Points, in no order, along strands that fork, close into loops and pass close to each other.
Two points are linked if the straight distance between their rows is under 74.6. Some points are linked to none.
j691: [-23 -13  28 -19  16  -6  15   9 -24 -11  29  37 -30   6   3 -12  11 -26
  50 -11  78  -3  16  11   9   1 -20  29   6  21]
j361: [ 45 -35   1  14  -8  12   7  -5  -1  31 -14 -13   4  11 -23  26   3   6
  18  10  -3  30  14  24 -21 -15 -21   1  25  20]
j869: [ 34 -37   8  32   1  24   4  -7  17  31 -18  11  -3 -10   8  32 -18  15
  -1 -14  -1  -7 -19 -23   5 -12  -3   9  -7   2]
j469: [-25  10  39  -4 -12  13   0 -26 -11 -23  34  59   8 -16  17  19   0 -29
  24 -45  29  -1  16   0  13  31   2  44 -27  -7]
j277: [-20  -5  10   6  24  27 -51   1  52 -37  55 -25  46 -20   9 -23  -8  27
 -30   9 -48 -27  -5  -7 -12  25  16 -18  18 -28]
j724: [-11  -9  32  13  -2   9  67  55  -4  17  -4   8 -47  27  -8   4  17  12
  12  33  32  45  13  -5  10 -16  -4  21 -13   7]
j816: [-29   5  38 -18 -11  19  17 -12 -12 -28  38  49   3  -7   1  16   3 -36
  38 -36  41  12  23   4   4  20 -11  53 -16   4]
j543: [ -5   8  -1  -4  -8  21  42  50  -3   3 -28 -46   8  31 -17  16  11   3
 -10  26  -3  28  18 -22   9 -23  -6  28 -31  23]
j572: [-24  -5  39  -5  -5   6  64  33 -20 -19  30  44 -49   9   5  -8  20 -30
  27  24  12  39  35  17  -6 -10 -16  35  -6  12]
j115: [  8 -27 -10  -1  11 -29  15  27 -25   5 -35 -50  -1  32 -43   0  26  -3
  18  59  -5  28  21  16 -22 -41  -5  -3  21  36]
j546: [  7  29 -24   6   4 -34 -19 -33  21  19 -23 -19  34 -17   0 -40 -27  42
 -30   9 -66 -50 -23  -6   1   9  23 -36  -9 -26]
j923: [ -6  -2 -75  13 -25 -23 -13   2 -10  10 -39 -47 -23 -20  -7  -5 -35  -6
 -23  28  -9  -5 -70   0 -31  14  -6 -52  -3  18]
j202: [-10  -7  38 -13  20  -6 -16 -26 -11  -1  26  47  14   7  19 -12   0 -23
  39 -50  48 -33  18  15  18  15   8  55 -20   3]
j500: [ 29   0  25 -11  45 -17  -8 -18 -15  63 -31  16  -8 -18   9 -30 -28 -22
   2 -55  48  28  12  33   1 -29   5 -25  34  12]
j481: [-35  16 -34  -2 -22  12 -37  -2  12 -67  11 -33  -2 -27  -7  -6 -21  19
 -16   6 -37   4 -24 -27   8  16  27 -37  12  -8]
j326: [ 12 -26  16 -21  -3  -5   1 -23  15  31  -6  60 -14   8  -6  -1 -18  -5
  15 -11  57  39 -22   7   5  -7  -4   6   8 -11]
j803: [-14   3  49  -4  21  -2 -16 -36   0  -3  19  49  28   4  25 -13   0 -17
  34 -60  32 -39  20  10  22   7  28  62 -35 -11]
j755: [ 26 -21 -50   8 -14 -26  -7   2 -38   1 -34 -33   9  30 -30  18   6   2
  14  46  -3  20   1  20   4 -24  -6 -17  23  21]
j369: [  2   9 -16  -8   3  33 -27   9  16 -50  38 -36  10  -2  17  19 -10   3
 -34   4 -35 -18  -8 -26  -4   6  22 -14  20 -12]
j172: [-12  10 -37   6   1 -27  10  38 -28   3 -41 -56   5   7 -30 -15  19 -16
  11  38 -10   4  14   0  -9 -13 -26   8 -17  43]
j589: [ 14   8  -7 -18  -2  18  27  62  14 -25  25  -2 -18  22   9  29  35 -20
 -17  26 -35  -7  -9  -9 -16  -8  -2  25 -11 -12]
j364: [  6   9  31  25  22  44  -2 -22  15  -4  40   9   7  -7  42  14   1  12
 -62 -18 -37 -27   2   2  -2  18  14 -21  -4 -40]
j491: [ 17 -22  -8   7   3  -6  17  32 -10  22 -27 -48  10  18 -37  10  24   1
  23  36  -5  11  20   9 -23 -27 -22  14   7  32]
j325: [ 10  20 -16  15   9 -15 -15 -35  24   9 -25 -15  30 -20   9 -31 -17  53
 -21   3 -58 -51 -11 -25  18  -3  23 -26 -11 -22]
j2: [  3  15 -32   7 -17  19   6  22  -8  -4 -26 -52  15  -1 -13  19   5  12
   7   3  -6  -7   9 -32  12  -5 -12  14 -15  24]
j140: [ 42 -15 -32  22 -14  -7 -15 -32   0  23 -25 -12  25  -3  -5  12  -6  18
  -3   4 -46 -25   5  -1   6  -3  -3   2  10   7]
j537: [ 34 -10 -53  13 -18 -22 -21 -17 -18  16 -23 -23  21   8 -13  10  -4   4
   3  20 -33 -22  -3   9   1   0  -9  -6  13  14]
j453: [ 18 -33  19  14  -4  15  24  17  16  36  -9  25 -25   1 -12  22  -4  10
  23   5  44  27 -21 -10  -6  -7 -16  12  -1   2]
j870: [ 13   1  -7  24   8  31 -12 -10   2 -20   2 -29   9  -4  30  19 -16  33
 -30 -13 -20 -34  -3 -41  26  -2  19 -14  -5   0]
j927: [-13  25 -58   8 -15 -24  -2  24 -27   1 -35 -52  -1 -10 -21 -11  10 -13
  12  26 -11 -10  -7  -4  -9   8 -25  -6 -16  30]
j735: [-26   1  36 -21   6  10  14  -3 -22 -16  38  37  -6   4   1  -1   6 -32
  43 -32  64   0  27  15   9  17 -16  50  -8  18]
j293: [-30  38 -43  10 -33  -1 -27  -5   0 -19 -13 -39   5 -32  -9 -14 -19  35
 -20 -12 -25  -7 -21 -24   9  41  12 -38 -11   0]
j213: [-56 -19 -15  28   5   2 -56  25  32 -60  36 -35   1 -48 -19 -29 -14  11
 -10   8 -54 -12 -27  -2  -6  32  14 -35  18 -17]
j649: [  6  -1 -77   4 -24 -35 -22  -1 -22   8 -35 -35  -2   4 -13   1 -21 -13
 -11  37  -8  -7 -46   5 -11   5  -7 -34   2  13]
j926: [-20  29 -36  -3 -26  19 -25  -3   0 -49  -3 -44   6 -16   1   6 -17  21
 -14  -3 -24  -4  -8 -39  19  12  19 -23  -2   3]
j278: [-10  -2 -58  21 -15 -17 -22  -1  -3  12 -25 -50 -22 -36  -3 -16 -41  13
 -37   1 -26 -19 -67   6 -40  34   3 -63  -4  16]
j50: [-42  16  58  11 -10  16 -11 -51  20 -32  24  72  11 -28  41  11   7 -15
  -7 -35  -5 -13  -1  -7  25  14  22  11 -37 -50]
j26: [  1 -17 -44   0  -3 -40   2  18 -34  -4 -44 -40   3  29 -43   1  17  -6
  15  64   0  26  -1  10  -7 -33  -7 -14  14  28]
j805: [-29   9  41   4 -19  19  -3 -35   7 -29  33  67   4 -27  23  30  11 -24
  12 -36   5   1   2 -12  11  30   6  30 -24 -26]
j887: [ -8 -16  26  -3  17 -17 -12 -11 -20   2  26  55 -11  -4  19 -10  -5 -27
  36 -32  52 -24  -1  15  14  16   0  34 -13   2]
j37: [-38   0 -23   4  -5   8 -52   5  23 -70  30 -33   4 -32  -5 -15 -22  14
 -17  12 -45  -5 -24 -16   0  17  28 -39  21 -12]
j110: [ 27  11  24 -45  49 -35  -5 -21 -13  70 -30  18  -2   6   9 -28  -2 -18
  -2 -62  63  11   4  26  -2 -33   3 -20  32   2]
j678: [ 11  17  23 -52   1 -22   7 -32  -9  41 -15  37  -7  33  -2 -12  13   0
   1 -37  83  39  23  23   6  -5 -21 -17  19  -3]
j582: [ 18  10 -11 -13  -1  28   9  42  20 -26  40  -9  -9   9  10  36  32 -15
 -26  10 -33 -16 -13 -16 -20   8   3  18   4 -24]
j358: [-12  -5  32  -5 -10  11  60  37  -5 -22  30  50 -37   5   2   9  36 -29
  25  20 -18  27  24  12 -17  -4 -19  41 -13   5]
j845: [ 43 -32 -19  15  -9  -5   2  -4 -32  12 -22 -26   2  27 -22  22   5   9
  18  28  -5  32  20  34  -3 -23 -10 -17  33  24]
j435: [-32  23  58  11  11   0 -10 -41   5 -14  14  55  33 -13  38 -12  -3 -18
  18 -53  18 -36  18   2  30   1  34  43 -49 -34]
j578: [-15  -5  24 -51  -4 -18  17 -23  11   9  -6  51 -25  26 -19  -9  27   1
  34  14  84  36   8  -4  -5 -22 -22   0  24   1]
j759: [  5  12 -18 -19   6  29 -22  41  35 -37  42 -31   2  -4   6  14  16 -10
 -30   5 -34 -24 -14 -21 -23   9   9   6  12 -19]
j164: [  8  11 -12  23   9   8 -21 -24  12 -10 -15 -24  19 -15  21  -8 -16  51
 -21  -9 -37 -46  -3 -41  29  -2  22 -21  -9  -5]
j986: [ 19  -1   1  22   9  43   1   4  -3 -16  30 -14  -6   5  33  40  -8   7
 -42 -10 -18 -22  -7 -22   9   7  15  -8   4 -14]
j628: [ -7   2  -6  -3  14  27 -43   0  31 -47  50 -31  26  -9  16  -2 -10  13
 -34   5 -46 -24  -5 -15 -12  16  21 -21  24 -20]
j793: [  2 -32  15 -16  14 -22  -9 -16  -3  11   8  67 -22   6   9  -7 -14 -18
  31 -13  60   1 -24   9  15  -3   4  19   0  -6]
j521: [ 31  -4  26  -6  18  -1  -1 -23  -8  57 -21  23  -3  -9   4 -18 -30 -16
  -5 -49  41  49  21  36   1 -11  -5 -17  22   8]
j711: [-45  27  65  11   2   7 -10 -48  14 -32  17  62  28 -19  46  -5  -4 -19
   3 -43   6 -26  10  -2  35  -2  33  23 -48 -50]
j890: [-25  -8  39   7   1   3  67  43 -19  -5  17  31 -59  19   5 -10  17 -10
  24  34  28  43  26   7   8 -15  -7  22  -5   9]
j995: [  0  -5  24  -6  -6   6  53  56   8 -18  21  41 -33  13   6  13  55 -16
  14  29 -40  11  15   4 -17  -6 -20  41 -21   2]
j908: [-21 -21  24 -31  13 -16  14   0  -5  -4  10  47 -36  14  -7 -13  17 -12
  50   8  85   9  -1  -2   7 -18 -19  13  16  12]
j833: [ 21  -2 -70   7 -23 -35 -26  -8 -25  12 -27 -29  12   9 -13   5 -11  -6
  -4  30 -23 -20 -23   8  -2   4  -8 -21   8  13]
j795: [ 19  17  25 -46  28 -28  -1 -24 -11  62 -23  26  -1  18   7 -25   2  -8
  -5 -62  75  24  15  28   9 -15  -6 -14  21  -4]
j383: [  6   7   7 -16   0   6  32  75  19 -18  18  16 -22  25  11  13  60 -10
  -8  31 -44 -11   3  -5 -16  -3 -13  34 -29  -1]
j689: [ 37  12 -23  26   0 -17   6 -51  -1  29 -26  -7  28 -10   3 -11 -20  15
 -29  10 -70 -31   9  14  17 -10  23 -14   9 -27]
j264: [ 29 -22 -14  14  -6  11  10  18  -1  28 -23 -36  15   6 -27  24  15  12
  24  15  -5   2   8  -4 -14 -15 -25  19   4  25]
j980: [ 28   2  29 -21   4  -4   9 -11 -14  43  -8  15 -22  21  -2  -5  -9  -4
   2 -19  64  57  26  31 -25  -9 -31 -35  32  16]
j556: [ 35 -10 -11  27  -1   2  -3 -45  17  23 -29  -1  25 -17   5   2 -12  27
 -12  -3 -57 -34   2 -17  13 -15  12  -2  -1 -10]
j307: [ 26 -11  23 -18  -5   6   6 -23   7  46 -11  37  -7   7 -10  -3 -19  -6
   4 -24  50  61   6  26  -8  -3 -17  -9  19   0]
j460: [  5  10  26 -44 -10 -13  19 -21   3  34  -6  37 -20  26 -17  -7  14  -2
  10   1  76  56  19  17 -25  -8 -31 -21  27   0]
j449: [ 21  33 -29   8   5 -34  -4 -42   8  23 -23 -21  33  -9   1 -33 -35  20
 -42  18 -72 -42 -14  14   5   0  29 -34   3 -37]
j9: [-22  27 -47  19 -24 -18 -28   0  -1  10 -16 -44  -5 -39 -10 -24 -28  29
 -31 -14 -28 -24 -43  -1 -19  50   4 -51 -12   6]
j48: [ 18   6   1   8   1  40   5  10   8 -19  44  -2  -7   5  25  43  11  -4
 -41  -5 -28 -16 -10 -12 -10  18  10   2  10 -28]
j568: [-51 -15   7  26  20  11 -63  14  46 -44  49 -31  43 -41  -6 -38 -18  23
 -12  13 -57 -23 -12   2  -3  35  10 -26  13 -20]
j56: [-15  14 -16   1  -3  -4  24  44 -15   8 -39 -59  14  16 -27  -7  18  -9
   2  27 -11  16  30 -10  -4 -16 -23  21 -29  43]
j220: [ -3  -6  23   8  -4  17  61  57   1  22 -21 -25 -16  35 -18  12  19  15
  -2  32  14  39  18 -12   7 -22  -2  27 -24  12]

A piece is two or more points that can be reached from each other along the links. Count, over all rows, the pieces, the separate loops (a circle has one, a figure eight two, a Y none), the forks (points with three links) and the tips (points with one).
pieces | 3
loops | 4
forks | 3
tips | 1

How many points has the smallest loop of links through each point below? Write none if it is on no loop.
j711 | 18
j26 | 7
j521 | 8
j890 | none
